A landscape with many peaks, sampled at points; each row gives a point and its height.
From any point a climber steps to the highest of the 2 points nearest to it. It stops when none of these is higher. Distance is the straight distance between rows; heights are no part of it.
j_93: [161 115  70 184 142 122 157 124 147 103 149 203 171 127 159 108  99 118
 147 167 146 144 180  96  97 175 164 102 150 138 125 138 141 120]  (h 531)
j_942: [128  70 139 105  92 142 111 154 131 158  90  89 103 159 120 132 114 100
 111 103  66 149  94 120 155 126 149 162 134 174 141 136 130 123]  (h 588)
j_488: [120 179  58 118 135 105 109 137 143 101 122 190 137  61 161 128  64 181
 128 133 131 119 142 140  67 116 120 115 131 130 122 125 164 139]  (h 405)
j_696: [158 131 122 129 129 144 147  96  73 162 114  96 154 180 118 144 160 127
 129 214 132 166 146  94 154 166 116 146  92 149 169 163 101 110]  (h 222)
j_255: [139 143  66 114 198 121 136 142 139  99 101 175 198 103 148 118 102 119
  90  39  98  64 136 157 101 130 103 156 171 145 136 100 155 112]  (h 418)
j_445: [ 99 128  64 132 154 130 163 113 127 150 163 174 116  56 124 120 154 141
 100 149 144  98 200 133  85 113  96 133 174  98  85 106 151 128]  (h 374)
j_175: [175  92  98 164  74 111 116 135 121 160 132 149  85  69 189 101 112 139
 118 181 108 113 123 104  79 159 139 112  95 137 124 175 138  87]  (h 266)
j_598: [107 146 160 133 151 132 150 134 182  88 160 158 112 121  62 119 160 129
 158 125 166 125 171 132 118 158 127 107 145  88 116 120  93 175]  (h 261)
j_773: [ 87 111 164 119 154 127 118 116 156 104 137 102 130 166  65 133 169  89
 149  76 139 127 125 165 180 107 101 130 171 124 104  81 127 157]  (h 301)
j_216: [ 80  97  95 105 128 132 127 149 122 150 116 157  89 107 109 146 122 139
 110  88  93 110 156 140 128  86 136 160 174 138 128 119 184 146]  (h 49)
j_353: [120 176  69 128 139 111 136 107 121 146 169 163 133  48 166 110 120 147
 106 160 134  90 161 133  58 127  67 127 141 136 103 119 141  85]  (h 343)
j_174: [107 144 130 130 142 110  81 190 153  86 104 151 124 116 119 144  77 159
 136  77 144 125  87 143 119 120 169  84 135  90 116 145 179 157]  (h 619)
j_852: [142 113 168 154  95 109  94 136 158 127 135 108  88  98 151 102 115 115
 149 125 145 117  62 143 106 130 155  61  75  78 100 139 108 145]  (h 161)
j_870: [141 120  78 187 120  95 127 153  42 149 124 163 191 136 173 154 151 163
 124 175 156 101 139  95 146 112 128 160  94 155 164 168 186 106]  (h 185)
j_506: [118 125 102 152 153 155 119 150  80 159  89  91 153 174 107 174 140 180
  82 196 164 154 122 102 171 110 159 114 143  96 119 166 172 162]  (h 322)
j_403: [153 157 112 106 144 139 123 128  89 147  87 161 118 108 124 139 109 171
  93 173 111 132 184 114 116 170 130 138 101 122 189 185 123 129]  (h 463)
j_158: [104 128 103 142 122 140 115 137  79 169 124 153 123 114 133 157 141 176
  98 206 159 170 139  99 161 117 166 130 142 144 120 157 188 168]  (h 344)
j_441: [118 132 176 119 128 100 101 114 131 103 149  61 168 170 118 126 158 100
 175  62 164 132  24 148 156  87  99 111 106 135 113  79 114 106]  (h 558)
j_556: [152 161  85 148 138 127 134 127 125 134 124 117 186 155 181 137  82 153
 126 176 171 165  72  85 100 128 183  84 113 130 109 154 146 113]  (h 234)
j_518: [127 127 160 120 115 134 157  77 129 119 155 104 120 167 102 128 168  79
 175 170 125 172 172 136 156 153  86 153 113 159 135 114  67 121]  (h 257)
j_819: [153 154  55 150 145 109 116 138 162 105 124 143 146  76 194 112  63 160
  92 144 130 112 105 131  73 125 144  80 153 107  90 132 165 130]  (h 384)
j_320: [ 93 159 134  85 123 141 157  98 115 166 169 108 107  94 123 126 157 125
 107 124 120 124 160 131 128  83  78 167 158 136 121  93 129 107]  (h 476)
j_955: [137 164 173  48 129 157 133 122 119 144  97 103 132 143 124 129 106 130
 101  99  81 153 109 130 136 147 119 186 112 176 188 132  94 107]  (h 313)
j_837: [137  67 143 157 139 149 122 102 106 165 110  50  96 165  88 135 185 101
  95 171 116 114 132 137 182 123 113 100 122  53  92 134 130 162]  (h 387)
j_778: [109  65 174 139  85 147 118 125 146 172 113  86  44  88 113 107 157 109
 103 119  94 102 124 158 150 104 139 124 116 102  92 127  98 180]  (h 314)
j_613: [ 98 150 125  66 144 129 139 115 143 117 142 159 127  76 135 110 112 125
 123  40 113 100 125 179 119  91 106 162 160 146 118  59 129 121]  (h 479)
j_429: [ 96 174 129 120 151 130 119 180 194  68 147 174 136 123 102 129  72 165
 147  95 168 153 114 119 101 135 161  89 167 112  98 123 148 167]  (h 665)
j_910: [163  74 102 188 107 109 170  92 148 135 178 144 110  99 167  89 160  68
 157 168 127 131 177 134  93 153 140 113 131 124 103 128 101 113]  (h 204)
j_677: [157 181 125 111 174 147 143 142 184  70 132 176 175 133 137 107  51 150
 117 117 134 142 136 113  91 183 149 105 144 129 133 136 100 145]  (h 220)
j_52: [122 108 147  93 101 133 133 125  80 167 117  60 111 152 107 152 177 121
 108 119  90 109 144 109 166  93  77 198 138 157 160 112 120  91]  (h 176)
j_245: [113 110 135 114  90 133  85 175 114 143  78 124 105 157 119 156  82 155
 132 116 100 155  94 113 139 111 168 142 114 166 155 169 159 136]  (h 552)
j_373: [114 126 154 134 111 108  93 140 100 124 125 106 119 147 107 146 132 132
 162 115 139 115 115 130 145  90 115 117 105 107 143 131 147 136]  (h 202)
j_524: [141 165 161 119 133 147 123 153 191 106 135 121 108 108 128 109  84 147
 119 150 163 172  96 126  94 168 173  71 117  89  96 151  89 165]  (h 402)
j_664: [158 144 158 109 185 159 159  83 120 133 137  59 180 181 104 117 159  99
 100 132 139 134 114 127 163 139 103 134 142  98 128  87  77 126]  (h 454)
j_430: [143 149 120  84 138 145 118 140  93 178  92 114  87  82 134 137 123 163
  48 159  88 106 156 127 112 151 109 143 124 110 164 185 125 117]  (h 489)
j_727: [ 72 106 162 166  92 108 130 118 184 120 134 107  85 133  76 122 176 106
 166 159 176 179 123 124 158 122 108  68 128 134  65 138 116 172]  (h 156)
j_12: [101 184 158 120 149 143 145 131 164  82 128 140 148 198  50 149 149 144
 167 152 166 200 151 100 162 171 110 129 150 152 142 142 135 145]  (h 346)
j_999: [113 142  77 138 142 129 117 144 148 117 138 129 114  76 159 127  91 176
  91 154 152 116 136 136 102  96 154  81 162  60  69 122 158 158]  (h 363)
j_154: [ 87  83 133 105 155 136 126 142 141 128  96 148 101 158  67 147 139 109
 119  73  81 121 156 163 161 122 142 165 181 137 149 118 157 165]  (h 43)
j_57: [141 110  94 154 102 121 125 135 113 171 149 180 129  80 179 105 117 131
 102 189 124 126 147  99  79 170 124 140 144 193 111 172 150  64]  (h 248)
j_980: [143 158 116 148 155 141 141 133  78 139  97 122 198 199 114 166 136 158
 123 192 169 157 142  93 151 144 136 144  99 145 173 168 136 131]  (h 210)
j_676: [119  95 145  95  82 129 132 145 167 152 151 133  87  71 149  94 126  93
 106  71  80 112 126 138 104 123 111 183 164 192 104  90 108  81]  (h 589)
j_998: [169 142 137 150 131 110 117 118 137 114 145 134 113  94 151 100 106 130
 142 151 152 108 127 145  94 138 137  80  88  67 122 134 105 137]  (h 175)
j_574: [152 115 162 129 145 128  97 156 113 113  76 120 131 180  78 152 133 121
 140 128 104 136 133 133 152 185 142 128  96 114 186 182 116 143]  (h 413)
j_36: [131 132 156  93  94 127  88 145 109 141 105 135  39  62 124 136 118 183
 112 135 104  78 145 145 121 112 119 136  74  87 152 153 110 153]  (h 478)
j_153: [169 181  69 151 138  88 141  95 108 119 159 168 160  77 190  97 113 138
 134 171 146  96 164 110  63 148  81 114 105 137 147 130 126  82]  (h 315)
j_454: [121 161  97 102 121 111 123 160  86 151 110 119 153 111 165 151 107 163
  91 107 114  96 117 111 103  90  96 170 127 171 153 155 159  75]  (h 442)
j_740: [140  61  93 183 100 126 119 139  77 156 121 171 102 107 138 147 160 138
 115 167  93 104 177 114 138 143 142 138 126 118 127 167 184 125]  (h 470)
j_453: [152 137  78 140 197 141 170 123 110 119 121 164 176 144 118 122 144 117
  97 141 110 102 222 100 123 169 110 142 155 113 163 132 121 115]  (h 464)
j_925: [109 130 137 138 136 105 126 131 135  77 125 133 165 210  82 162 145  97
 198 123 146 182 140 125 161 149 108 149 132 189 144 141 130 118]  (h 368)
j_39: [138 116 163 117 148 128 107 114 147 130 115  51 154 188  96 120 151  97
 140 111 143 154  33 131 165 135 129 100 108 120 103 113  97 125]  (h 501)
j_660: [128  82 120 130 102 113 105 152  97 158 132 116  81  62 144 126 152 126
  82  92  72  25 135 136 126  95  87 164 134 103 105 110 164  82]  (h 514)
j_38: [101 200 101  93 158 131 122 145 132 103 108 161 152 118 137 151  66 180
 114 114 136 146 137 126 108 106 145 134 149 140 140 133 160 138]  (h 428)
j_276: [ 83 127 131 118  79 138 115 127  86 173 135 162  68 106 116 157 167 181
 114 199 143 158 154  92 170  94 133 173 136 187 136 126 169 158]  (h 373)
j_236: [ 86 163 193  80 111 162 119 114 160 146 108  93  75 165  75 139 129 135
 132 149 128 199 112 129 157 135 119 141 109 158 135 145 102 157]  (h 647)
j_173: [113 139 100 120 108 118 152 161  90 153 113 128 197 171 153 171 121 153
 120 113 133 140 115  99 134  82 117 198 127 219 165 147 168  79]  (h 421)
j_355: [112  85 120 177  99 126 119  96  88 164 147 122 108 130 114 134 191 131
 140 221 168 150 156 108 182 104 119 110 128 127  92 131 150 163]  (h 333)
j_150: [147 122  94 177 117 113 136  96 132 138 162 113 168 166 171 115 117 108
 165 178 177 169  77  87 111 122 166  80 123 133  88 117 146 110]  (h 219)
j_194: [108  96  99 151 118 127 136 133 156 144 152 134  93  67 147 109 116 121
 114 113 130 117 134 153 102  83 153 100 162  93  63 108 163 157]  (h 341)
j_354: [113 118  96 143  68 122 129 121 120 179 172  92 122 110 190 109 116 120
 128 151 148 161  62  85 106  73 138 108 134 168  69 106 158  79]  (h 91)
j_469: [164 118 170 117 162 153 114 144 161  97  91  77 163 189  82 120 155 112
 123  78 138 147  33 138 169 197 146  87 131 109 126 128  91 132]  (h 465)
j_305: [190 149 140  97 131 118 104 135 116 113  88 139 140 119 164 109  70 128
 126 109  98 111  97 137 100 176 138 134  71 140 190 158  90 107]  (h 390)
j_139: [185 150 105 134 101 111 142  96 121 156 157 126 114  74 199  89 108 132
 122 194 141 126 121 104  65 157 116 102  87 129 130 156 104  82]  (h 286)
j_303: [ 78 184 176  70 174 141 131 112 121 112 115 108 128 181  56 158 155 142
 127  86 134 134 135 153 170  99  94 173 149 132 168  96 132 147]  (h 320)
j_804: [160 124 139 147 164 106 120 136 146  50 133 190 157 122 115 105 136  95
 172  59 134  72 142 174 122 187 125 115 119  94 150  96  92 124]  (h 244)
j_368: [184  93 131 115 145 153 137 117 163 122  96 140 144 105 166  82 103  92
  91  58  87 115  89 186 116 182 159 123 155 145 130 108 100 109]  (h 347)
j_563: [117 118 176  90 116 150 148 106 169 132 137 130 102 114 108 102 138  87
 135  90  95 148 147 170 132 147 131 164 137 161 135 100  74 142]  (h 311)
j_814: [137 103 154 117  51 141 103 126 130 179 120  79  70 120 137 120 129 128
 127 171 114 153  92  94 133 120 136 118  74 141 118 136  86 125]  (h 542)
j_360: [127 161 105 125 184 110 144 160 132 109 112 102 233 183 163 165  93 157
 105  66 159 119  72 134 122  58 135 133 130 127 133 117 151 117]  (h 408)
j_883: [ 82 192 147 119 123 129 126  96  87 132 163 127 121 132 103 155 158 166
 157 173 189 142 160 117 147  77 101 123 116 104 131 103 135 141]  (h 388)
j_564: [ 90 137 136 136 123 150 143 143 207 112 154 158 117 121 111 111  85 124
 145 120 153 189 134 130 100 125 175 100 171 139  71 116 135 169]  (h 617)
j_873: [117  95 115 130 142 121 158 113 163 104 156 142 171 159 130 115 121  55
 156  73  97 165 144 146 130 125 134 156 187 182 119  81 129 113]  (h 391)
j_222: [122 117  74 170  94  95 112 128  83 144 166 155 108  58 177 122 136 157
 131 151 142  79 138 121 105  73 105 114 122 106  92 122 189 103]  (h 66)
j_492: [141 188 148  96 166 138 167  81 108 140 140  63 205 175 142 134 138 115
 122 127 135 152  91 115 133 106  91 159 103 137 149  99  92  84]  (h 500)
j_128: [141 120 174 110 143 147 119 120 146  81 113 152 143 136 100 117 153  96
 157  26 124 105 120 203 150 173 129 132 146 131 155  84  75 120]  (h 265)
j_440: [152 126 127 134 188 157 136 157 168  67 137 158 168 140 122  97  93 141
 109  64 132  78 113 143 134 167 148  92 182  85 106 107 113 159]  (h 30)
j_670: [127 156 165  92 142 118 120 110 118 104 141 103 180 141 149 122 106 116
 148  54 137 128  69 153 129  91 116 147 120 152 143  79 112 104]  (h 627)
j_328: [168 105 117 128 118 112 108 140  98 141 109 107 115  87 172 113 110 126
  85  94  83  56  91 143 119 121 115 136 108 104 133 134 154  96]  (h 477)
j_645: [122 166 120  78  85 137 117 144 129 157 125 119  97  75 179 126  75 163
  92 145 111 158  96 111  91 114 134 137 121 167 123 147 134  97]  (h 460)
j_208: [180 118 116 141 155 108 119 131 115 118  98 108 172 140 178 117  95 117
 111  80 113  89  63 141 116 129 150 121 107 112 143 131 142 104]  (h 448)
j_818: [140  99 135 125 116 118 116 140  76 154 103  57 146 173 127 151 145 128
 119 111 103  95  86 125 161  83 110 161  96 124 149 132 137 106]  (h 187)
j_250: [134 153  61 148 166 135 155 130 114 138 125 194 179 109 144 128 125 139
  94 164 137 130 195  97 105 163 130 136 163 159 136 152 165 111]  (h 495)
j_180: [ 92 215 136  82  95 120 113 130  79 126 137 130 123 113 156 159  95 201
 145 144 153 142 120 109 123  67 110 155  94 157 154 125 144 108]  (h 502)
j_307: [181 148 111 131 167 138 146 118 143 120 123 150 121  85 133  95 110 144
  92 161 123  96 177 140  93 178 123 110 115  71 138 141  89 147]  (h 191)
j_996: [151 143 170  98 157 142 107 134 108 112  90 121 150 143 111 126 125 125
 117  68 120  97 102 171 153 149 129 134 118 104 170 121 100 128]  (h 284)
j_589: [ 93 150 128 102 105 123 112 122 116 140 132 166  53  65 115 138 125 188
 139 152 143 109 166 141 101  96 129 132 103 104 129 137 125 160]  (h 439)
j_60: [ 92 160  89 101 188 144 177 116 126 138 139 141 177 128 113 141 133 120
  86  97 118 120 177 120 126 100 107 166 199 142 124  97 160 114]  (h 487)
j_648: [137 132 130  92 164 140 139 130 102 140  94 117 153 145 113 138 127 118
  91  95  89 115 147 139 140 142 120 171 137 139 183 141 121 121]  (h 299)
j_231: [164 139 125 105 157 135 144 102 127 125 121 161 109  65 117  91 143 124
 111 117 105  67 184 176 104 172 100 148 101  87 157 116  70 139]  (h 207)
j_767: [146 205 120 123 178 163 154 132 134  91 138 151 179 158 130 125  82 179
 110 171 160 143 162  76 115 170 132 102 134 112 145 156 100 143]  (h 233)
j_459: [ 88 127 175 111 121 123 136  86 135 120 149 100  99 160  72 136 181  94
 164 131 131 136 163 153 175 106  75 148 134 141 125  96  93 145]  (h 279)
j_762: [130 117 114 152 120 122 141 130 172  98 146 198 132 120 129 109  85 112
 175 133 135 166 168 131  88 158 170 112 136 152 121 137 127 142]  (h 569)
j_293: [134  67 109 182  59 126  99 143  97 171 124 134  94 114 166 128 128 140
 131 199 133 151  93  87 143 122 175 101  97 140  96 160 171 135]  (h 133)
j_248: [ 87 109  70 148 110 109 118 149  82 151 136 155 125  94 148 148 128 159
 122 115 129  96 138 118 129  59 126 144 161 140 104 121 217 115]  (h 56)
j_22: [160 143 105 117 182 133 135 121 159  70 125 198 150  89 122  90 108 130
 136  81 129  63 163 173  97 176 109 132 130  90 137  87  88 146]  (h 227)
j_787: [103 109 177 112  73 159 108 133 164 169 101  96  47 134  97 123 125 129
 123 163 119 185 107 116 138 142 152 116  89 153 119 167  79 170]  (h 590)
j_164: [128 114 131 111  72 149 124 137 133 197 136  87  60  66 163 108 125 139
  77 173 115 147 109 107  98 121 136 123 116 140  93 151 107 108]  (h 497)
j_181: [158  85 167 139 165 141 110 151 151  96  85 102 139 194  70 133 162  84
 127 110 105 134 111 149 175 208 138 119 133 108 147 155 101 150]  (h 432)
j_853: [ 97 177 181  73 165 125 110 126 116  98 124 137 128 127  73 143 155 142
 144  53 148  84 124 175 155 118  99 144 131  99 165  83 108 144]  (h 298)
j_485: [116  97 164 167  76 100 120 108 167 122 154 101  90 139 118 109 163  83
 190 165 154 158 108 124 132 139 120  74  83 135  90 136  76 140]  (h 171)
j_788: [135  84 112 142 141 146 143 131 149 171 130  97 101  91 142 104 133 103
  70 135 102 125 127 145 122 120 148 106 166  81  82 129 146 143]  (h 321)
j_594: [179 100  91 154 136 106 138 133 116 133 115 152 143 117 172 108 113  96
 109 125  80  95 147 122  96 174 125 136 124 143 160 166 140  83]  (h 420)
j_790: [171 144 167 136 142 116  91 149 143  92 104  97 151 143 143 113 125 131
 139  78 156 112  10 141 124 167 159  65  87  74 132 132 115 117]  (h 527)
j_191: [144 110  98 189 131 103 124 134  62 119 115 147 182 182 132 161 154 136
 164 170 154 128 158 108 154 137 133 146 100 145 173 160 152 118]  (h 198)
j_387: [131  93 128 190  73 105  94 134 140 136 140 138  95 115 162 118 105 126
 169 162 152 140  86 114 107 117 169  62  87 106  94 155 148 134]  (h 147)
j_779: [116  82 144 162 115  93 100 139 108  87 129 141 117 161 100 158 161  94
 187  94 103  86 147 149 165 122 108 135 113 116 148 130 136 128]  (h 218)
j_380: [ 97 144 124 111 128 143 139 123 132 144 129 108 145 152 124 136 106 124
 126 126 129 182 113 119 134  93 143 131 157 152 112 116 152 133]  (h 360)
j_830: [133 148 174  68  89 133 119 124 135 127 133 130  95 101 133 113 110 128
 138  90  98 120 127 140 125 125 116 170 102 161 163 103  83 113]  (h 336)
j_84: [ 86 143 144  99 152 144 131 123 122 136  99  89 142 203  74 166 130 138
 125 119 132 171 124 132 174  92 120 164 159 160 139 125 158 146]  (h 340)
j_509: [106  86 154  95 112 131 124 117 104 146 122  98  89 138  95 142 177  99
 121  77  78  82 149 150 181  88  91 186 151 143 150  82 115 128]  (h 188)
j_145: [154 167 121 126 196 129 135 134 133  92 125  82 215 165 175 129 103 154
  91  80 168  88  52 128 126  96 134 101 139  85 112  95 116 118]  (h 389)
j_251: [123 174 110 104 106 111 120 137  75 129 124 165 127 102 141 150 107 180
 138 136 129 111 159 104 113 106 105 170 103 167 177 143 146  98]  (h 468)
j_794: [ 85  82 120 142  67 111 147 119 160 127 174 165  82  86 139 112 139  97
 183 109 116 126 169 133 109  84 128 150 144 176  93  91 122 130]  (h 342)
j_577: [152  48 142 148 104 153 147 116 145 183 126  83  72  95 138  90 168  75
  83 137  77 113 131 152 132 148 138 128 131 101  94 132 104 140]  (h 300)
j_371: [130 113 132 115 122 120 134 128 114 109 107 100 166 221 113 160 126 100
 176 120 103 180 113 119 158 140 118 184 109 214 158 143 109  96]  (h 386)
j_397: [164  90 138 186 101 117 143  86 146 138 159 107 102 133 150  96 156  85
 168 200 154 143 131 120 109 157 147  79  88  98 105 141  81 131]  (h 186)
j_348: [ 88  53 150 145  91 138 130 111 158 159 117  98  59 133  87 123 166  94
 128 137 104 142 155 145 165 108 123 130 146 146  89 125 114 169]  (h 337)
j_314: [144 106 113 144 122 126 172  97 158 112 174 152 150 146 152 108 130  52
 167 136 105 182 167 127 109 162 131 147 152 182 129 111  96  99]  (h 419)
j_479: [147 165 147  97 139 112  89 154 135  95  96 172 115 105 118 125  71 154
 140 103 116 115 127 154 102 166 144 122  89 116 175 161 118 142]  (h 412)
j_807: [109  45  90 171  91 128 134 142 126 142 130 190  92 115 124 137 149 106
 148 138  90 138 190 127 136 143 156 149 163 169 117 146 163 141]  (h 438)
j_439: [128  64 124 199 125 109 147 108 150 101 160 151 107 130 108 126 177  73
 180 157 126 113 195 150 131 148 129 105 138  98  99 124 102 154]  (h 223)
j_569: [128 107 134 177 117 123 111 104 112 146 136  79 125 170 100 136 175 123
 149 206 184 146 106 105 161 117 121  66 106  81  85 141 135 144]  (h 303)
j_809: [104 108 145  84  92 150 132 141 145 182 133  87  96 111 138 117 126 100
  85  96  81 147  99 117 128 104 114 174 169 184 110 105 127  91]  (h 644)
j_402: [111 161 162 114 159 123 128 148 161  72 134 103 152 179  51 143 166 128
 151  96 166 153 111 113 170 141  99 110 155 113 134 119 131 152]  (h 325)
j_881: [ 75 179 114 108 180 129 157 117 111 111 149 115 186 165 104 156 133 140
 130  83 157 122 146 130 147  47 100 156 173 121 121  68 162 130]  (h 525)
j_532: [125 176 138  81 116 145 123 135 168 135 122 117  89  67 163 109  67 158
  95 146 129 170 105 153  84 132 160 110 114 125 106 142 104 155]  (h 430)
j_565: [134 121 113 141  68 101 118 123 102 145 164 123 117  97 177 115 116 131
 153 142 142 123 113  99 111  75 116 121 107 143 113 112 144  89]  (h 79)
j_131: [131  58 107 167  83 148 117 118 108 201 118  71  87 134 135 126 166 116
 100 201 116 150 100 101 158 116 147  96 116 111  84 152 149 135]  (h 120)
j_18: [138 107 150 181 109  86 109 137 138  92 124  89 123 162  90 140 187 103
 171 141 157 129  81 114 163 142 110  54  94  74 113 154 148 139]  (h 276)
j_449: [168 153 186  86 114 138 129  94 140 118 139 116 129 117 155  90 110  97
 148 105 123 143  91 152 113 165 127 136  81 148 156 108  51 105]  (h 362)
j_514: [158 122  77 140 156 119 142 131 150 137 120 140 172 114 179 105  92 100
  84 114 102 124 116 118  81 150 139 119 166 158 119 155 158  88]  (h 400)
j_148: [140 149 141 157 116 128  97 137 105 135 125 141 110 121 123 141 131 169
 141 206 180 157 131 106 122 146 154  73  91  83 133 174 128 154]  (h 262)
j_28: [ 90 199 115  65 163 136 158 110 120 117 124 167 140 120 116 147 107 152
 118  92 113 127 164 131 115 105 103 181 150 155 165 105 145 116]  (h 453)
j_681: [ 99  92 131 124  47 145 104 156 151 154 106 150  76 132 132 137  94 138
 139 144 109 195 119  93 137 126 172 150 131 211 126 145 146 141]  (h 517)
j_29: [121 139 108 127 135 129 151 151 114 126  90 140 205 207 127 170 100 141
 143 116 126 179 122 116 137 122 149 176 122 208 174 162 159 116]  (h 406)
j_48: [118 116 129 111 194 154 132 153 151  87 107 161 159 157  78 132 122 122
 108  54 116  94 146 154 153 152 144 140 189 104 137 100 132 160]  (h 36)
j_554: [111  91  85 173 101 134 130 117 113 179 158  95 120 113 160 122 147 118
 109 176 153 153 105 109 136  78 148  89 159 113  62 121 180 127]  (h 106)
j_275: [137 188 108 138 144 142 125 136 109 117 121 153 169 135 149 148  88 181
 115 192 178 166 133  89 115 142 168  98 121 121 134 157 140 139]  (h 246)
j_958: [103  49 135 173 103 128 119 103 109 152 111 101  78 163  84 149 192 109
 139 185 128 132 165 129 201 117 105 112 130 121  87 147 142 159]  (h 359)
j_290: [171 119 128 163 188 135 150 111 143 100 156  91 188 173 150  98 128 109
 114  99 156  87  84 116 138 137 135  87 165  73 104  87 108 128]  (h 401)
j_98: [148 152 167 101 153 140 112 145 132 124  88 151 104 129  87 134 113 148
 119 140 116 136 164 143 124 190 144 126  99  99 189 176  94 160]  (h 436)
j_675: [ 93 207 192  80 112 147 128 112 148 127 138 145  83 116 103 132 114 158
 163 146 142 168 141 137 115 130 124 140  90 137 154 131  94 142]  (h 581)
j_525: [115  55 134 149  65 118 121 137 122 155 141 124  60  78 132 127 170 109
 121 110  78  65 160 123 138  86 108 154 129 114 104 102 138 115]  (h 556)
j_494: [130 116 160 149 113 108  73 183 158  93 103 121 125 130 129 130 109 120
 146  60 132 124  25 145 133 137 170  71 104  95 111 145 169 146]  (h 574)
j_316: [117  47 121 181  94 118 124 125 107 129 138 158  71 100 121 143 170 117
 145 136  82  73 188 142 136 121 127 129 106  84 111 135 153 147]  (h 509)
j_23: [162  94 139 139 170 159 155  92 121 159 134  52 138 154 105 111 182  86
  75 153 125 110 132 136 164 138 111 113 153  58 108 101  95 144]  (h 417)
j_719: [ 90 187 101 105 154 133 146 100  84 149 162 105 129  96 130 146 154 165
  99 154 163 113 169 124 131  65  93 129 150  80 113  96 141 123]  (h 431)
j_490: [136  96 123 123  64 125 120 151 125 131 120 171 100 125 141 139 112 127
 159 140  94 155 163  96 122 152 147 170 120 207 165 147 122 100]  (h 483)
j_826: [112 181 131  95 177 118 143 104 106 105 151 104 198 128 142 133 131 128
 121  46 150  97 109 158 138  56  90 156 148 120 128  53 127 105]  (h 570)
j_622: [158 136 159 116 131 134 137  88 129 130 133  80 145 189 106 123 149  88
 157 177 130 173 116 119 141 174 115 123  87 133 145 137  63 114]  (h 239)
j_634: [ 88  89 115 122 124 122 153 119 178 112 164 172 116 105 117 108 124  75
 163  70 106 134 158 159 112 110 138 152 176 155  96  80 129 144]  (h 367)
j_652: [179 119 113 163 178 128 149 119 118 114 125 115 175 170 137 117 131 108
 109 139 129 103 151 107 128 158 131 109 137  81 148 131 114 123]  (h 433)
j_994: [204 105 150 122 139 145 114 130 134 117  77 139 121 113 151  96 103 109
 103  97  87  94  99 176 121 208 160 118  93 104 164 149  90 122]  (h 369)
j_318: [114 173 152 118 136 147 128 118 144 129 149  86 143 157 118 129 119 135
 139 160 171 183  95 109 128 114 135  90 128 103  97 114 117 136]  (h 354)
j_284: [117 146  91 115 153 117 137 172 102 149  88  87 188 159 162 174 100 163
  77  89 126 117  85 135 129  60 132 149 126 136 144 153 176 114]  (h 422)
j_722: [132 117 159  73 110 153 107 147 103 178  86  90  47  89 116 137 140 158
  60 123  77  95 135 142 145 119 120 157 116 106 156 149 116 141]  (h 522)
j_582: [198 109 117 145 126  99 116 110 145 119 118 123 138 112 216  85  82 101
 137  94 109  91  44 145  89 166 161 101  98 121 127 121 124  95]  (h 423)
j_898: [158  87 105 148  93 118 146 122 122 138 147 136 132 141 168 120 128  82
 154 154  97 156 136 101 111 165 138 143 126 183 147 144 112  81]  (h 451)
j_200: [186 101 138 121 118 110 134  97 134 124 145 108 147 135 193  92 118  72
 148  92 100 118  70 134 110 163 136 136 104 153 147 100  79  77]  (h 394)
j_339: [113 104 153 178 132  96 133 133 156  79 156 146 111 128  71 136 198  98
 184 125 150  98 162 139 142 146 103  86 127  70 112 122 114 157]  (h 241)
j_523: [106 122 164 123 114 120 138 115 168 113 149 161  86  81 100 104 138 109
 170 107 134 115 163 164 103 129 137 127 111 121 114 116  85 165]  (h 285)
j_362: [ 89  66 128 137  97  99 111 129 100 104 130 129  98 163  91 170 175 104
 177  90  91  83 170 134 181  77  86 179 146 154 138  93 139 122]  (h 203)
j_299: [171 152 117 139 187 127 134 156 162  65 109 157 211 178 148 116  63 130
 127  84 133 123 103 107 106 174 161 109 137 140 154 141 118 127]  (h 211)
j_896: [ 80 153 131  63 110 129 153 118 146 147 167 147  85  55 133 111 136 127
 113  85 102  93 152 147  94  92  75 193 158 165 111  74 123  95]  (h 528)
j_435: [ 73  77 119 142  75 127 126 119 113 149 140 182  67 114  99 150 181 143
 155 164 124 131 189 112 160 104 129 165 146 181 125 115 151 154]  (h 403)
j_9: [122 188 158 121 142 163 140 156 180  94 158 121 133 157  93 129 113 167
 131 163 178 186 109  90 125 169 148  74 144  99 110 149 108 165]  (h 379)
j_537: [ 99 206 154 127 147 159 149  99 115 116 147 139 155 171  86 149 149 159
 157 186 179 177 166 102 153 132 106 140 130 129 144 122 129 138]  (h 355)
j_710: [124 175  92  86 175 130 135 127 172  80 128 170 172  83 153 114  71 144
 102  60 122 107 117 164  95 120 119 133 175 135 107  71 136 135]  (h 444)
j_528: [147  75  80 197  78  88 118 162  78 120 125 156 164 152 186 152 128 130
 165 143 126 108 109  91 136 111 152 157 103 181 145 148 189  79]  (h 172)
j_940: [130 158  99 117 155 135 165 114 148 127 147 120 195 132 167 118  94 107
 102 113 125 161 109 110  98 111 135 129 168 154 107 111 149  95]  (h 381)
j_976: [103 217 158  96 137 124 136 113  88 125 135  89 178 175 130 162 120 163
 154 133 163 156 101 116 137  71  93 158  88 138 160 118 126 106]  (h 548)
j_111: [122 145 165 134 143 131 116 174 168  94 120 148  86 105  69 130 149 151
 132 119 154 117 136 132 126 166 143  82 121  55 130 157 117 186]  (h 263)
j_672: [146 115 137 172 142 132 103 143  74 142  91  86 131 175 100 163 149 152
 114 175 140 115 117 114 155 136 138  94  86  59 144 178 153 145]  (h 302)
j_218: [137 124 150 170 138 125 105 145 117 120 123 128 102 132  88 144 158 149
 131 166 153 110 149 121 137 146 132  75 104  41 127 165 136 163]  (h 283)
j_795: [ 84 148  83 113 145 125 141 114 122 119 144 207  91  66 113 136 129 175
 147 149 161 102 195 136  83 109 110 136 127  94 120 111 146 162]  (h 404)

Where does a climber stop that starts at each point below?
j_318 | j_236
j_175 | j_722
j_528 | j_896
j_870 | j_896
j_672 | j_525
j_577 | j_670
j_940 | j_809
j_794 | j_809

Call two points neighbours if one is among the 2 nearest of the other. Go from one point of each pair to the other, from neighbour to neighbour, staying as high as possible. Name the lowest point that can't be avoided.
j_976, j_429 | j_145
j_670, j_722 | j_574
j_236, j_896 | j_318
